Points, in no order, along strands that fork and pass close to each other.
In the rows, 100 means zero.
Points whose rows are less than 36 apart are linked; no others are.
Sivaz: 132	81	113	94	75	87	101	76	99	110	93
bipi: 44	113	68	77	151	146	114	125	106	93	89
ner: 143	108	140	120	53	61	93	108	91	77	123
Rono: 72	141	125	126	75	126	83	129	83	97	81
Did: 32	122	68	88	148	139	108	128	108	90	100
sugat: 70	70	24	81	166	99	127	94	110	95	130
dosez: 112	70	101	105	86	54	79	85	118	111	154
zuze: 129	74	120	105	69	37	76	89	109	94	158
mezas: 70	146	130	138	72	111	81	134	81	94	97
Tesu: 138	111	144	121	64	97	107	97	80	83	72
Togu: 91	121	119	139	77	66	79	117	98	104	143
tivag: 137	59	109	82	73	56	85	74	114	106	133
mugiz: 110	118	128	130	66	83	86	115	85	101	116
zimu: 68	80	31	92	155	99	120	99	113	97	132
Nofod: 152	67	126	85	66	59	95	73	101	94	109
det: 120	88	118	116	69	40	78	96	109	97	164
Gida: 104	74	88	109	99	63	86	86	124	116	150
nup: 69	68	42	56	166	134	142	107	96	96	91
Paba: 91	124	117	129	74	99	87	119	89	106	108
buguv: 138	75	112	78	81	92	107	66	102	112	78
Nafiv: 129	112	131	123	60	75	95	106	86	91	114
Vozap: 77	122	96	67	119	157	110	106	97	106	38
Pipev: 81	127	109	68	112	163	112	94	86	100	20
ruv: 139	113	142	125	59	83	102	107	82	79	91
foge: 40	130	79	100	132	135	94	128	110	94	103
vikab: 52	120	79	135	120	88	83	117	119	115	132
siler: 146	81	118	78	93	112	114	51	88	107	47
Basav: 74	122	106	123	91	107	83	119	96	112	107
dugud: 93	73	64	103	122	77	94	86	130	116	144
tamem: 91	77	76	114	108	63	85	83	130	117	156
bovud: 95	124	116	79	103	155	111	87	81	100	16
tafar: 78	60	24	68	166	111	136	94	104	98	118
lon: 45	125	82	113	125	121	86	125	112	104	108
Bazop: 107	98	102	97	91	112	101	93	100	121	80
bodu: 122	117	136	122	67	103	103	104	77	90	67
fisur: 87	128	121	117	77	125	91	118	84	103	70
nak: 91	91	76	85	119	122	105	101	111	118	92
vare: 179	108	160	124	61	63	102	99	94	49	85
Magak: 56	129	96	91	116	149	96	124	102	103	74
far: 88	107	96	113	99	109	89	107	103	117	103
loza: 40	130	79	128	124	103	84	121	115	102	122
nover: 86	75	50	99	134	90	101	85	127	112	140
Sotiz: 141	76	106	72	93	106	112	56	102	112	61
mupa: 150	94	137	109	57	61	94	94	93	80	113
Nufo: 65	103	67	67	145	148	117	118	103	104	77
Deki: 82	77	43	93	146	98	111	92	122	106	131
fene: 154	80	135	97	60	61	95	84	96	84	110
fiv: 128	104	131	90	99	135	114	62	75	96	16
daki: 77	121	110	141	85	67	79	112	104	110	143
kisiz: 74	102	73	80	132	135	106	111	106	110	85
rar: 104	122	126	116	73	117	97	110	80	100	69
razu: 77	122	94	81	111	148	100	114	99	109	60
penu: 63	81	47	53	161	144	142	115	97	98	84
zep: 101	128	126	146	67	62	78	120	90	98	144
togam: 79	86	63	37	157	156	141	106	94	103	53
mas: 120	91	106	96	83	98	101	85	100	117	93
kom: 93	101	84	94	107	119	97	102	106	118	91
sute: 145	62	122	83	67	50	87	77	104	98	128
tomo: 115	111	118	85	101	143	112	74	78	105	18
Kule: 108	107	122	136	70	45	78	106	103	100	163
gosa: 140	92	124	86	94	127	116	55	79	101	27
rudus: 65	87	60	47	162	154	138	115	97	98	69
non: 161	117	144	130	50	52	89	116	97	58	125
letug: 80	62	39	62	161	123	135	101	102	102	103
nivi: 128	59	108	91	77	44	77	79	114	105	153
Riz: 60	122	97	142	101	79	78	117	109	112	134
beve: 172	112	155	126	56	54	94	108	98	48	103

Follow the links from the first point to the second, and from the first to the third. Name the last point that the two ways share.
Nofod, mugiz, vare -> ner
rar, Paba, non -> Nafiv
Kule, Nofod, Gida -> nivi
beve, Basav, tivag -> ner
vare, bodu, Basav -> Nafiv

A fork is a point with three links. Follow the links from the first point to the second and name the forks in between, in order.
ruv, mupa -> Nafiv ner
tivag, det -> nivi
Rono, mugiz -> Nafiv
Sivaz, nak -> kom
Nafiv, fene -> ner
non, ruv -> ner Nafiv

A fork is a point with three links, a tip a point with one. Leave the first point through the second and follow the links. Name the first fork or tip that comes.
Nufo, kisiz -> kom
Nofod, fene -> ner
fene, Nofod -> nivi
bovud, Pipev -> Magak
ruv, Tesu -> mezas
nup, penu -> togam
mezas, Rono -> Nafiv
loza, vikab -> zep

Name the points in between on the shortest way along the links from the first point to the second, in order.
vikab, bipi -> loza lon foge Did
gosa, Pipev -> fiv tomo bovud
nover, letug -> Deki zimu sugat tafar
vare, Tesu -> beve non ner Nafiv ruv
Deki, tamem -> nover dugud
nivi, dugud -> dosez Gida tamem
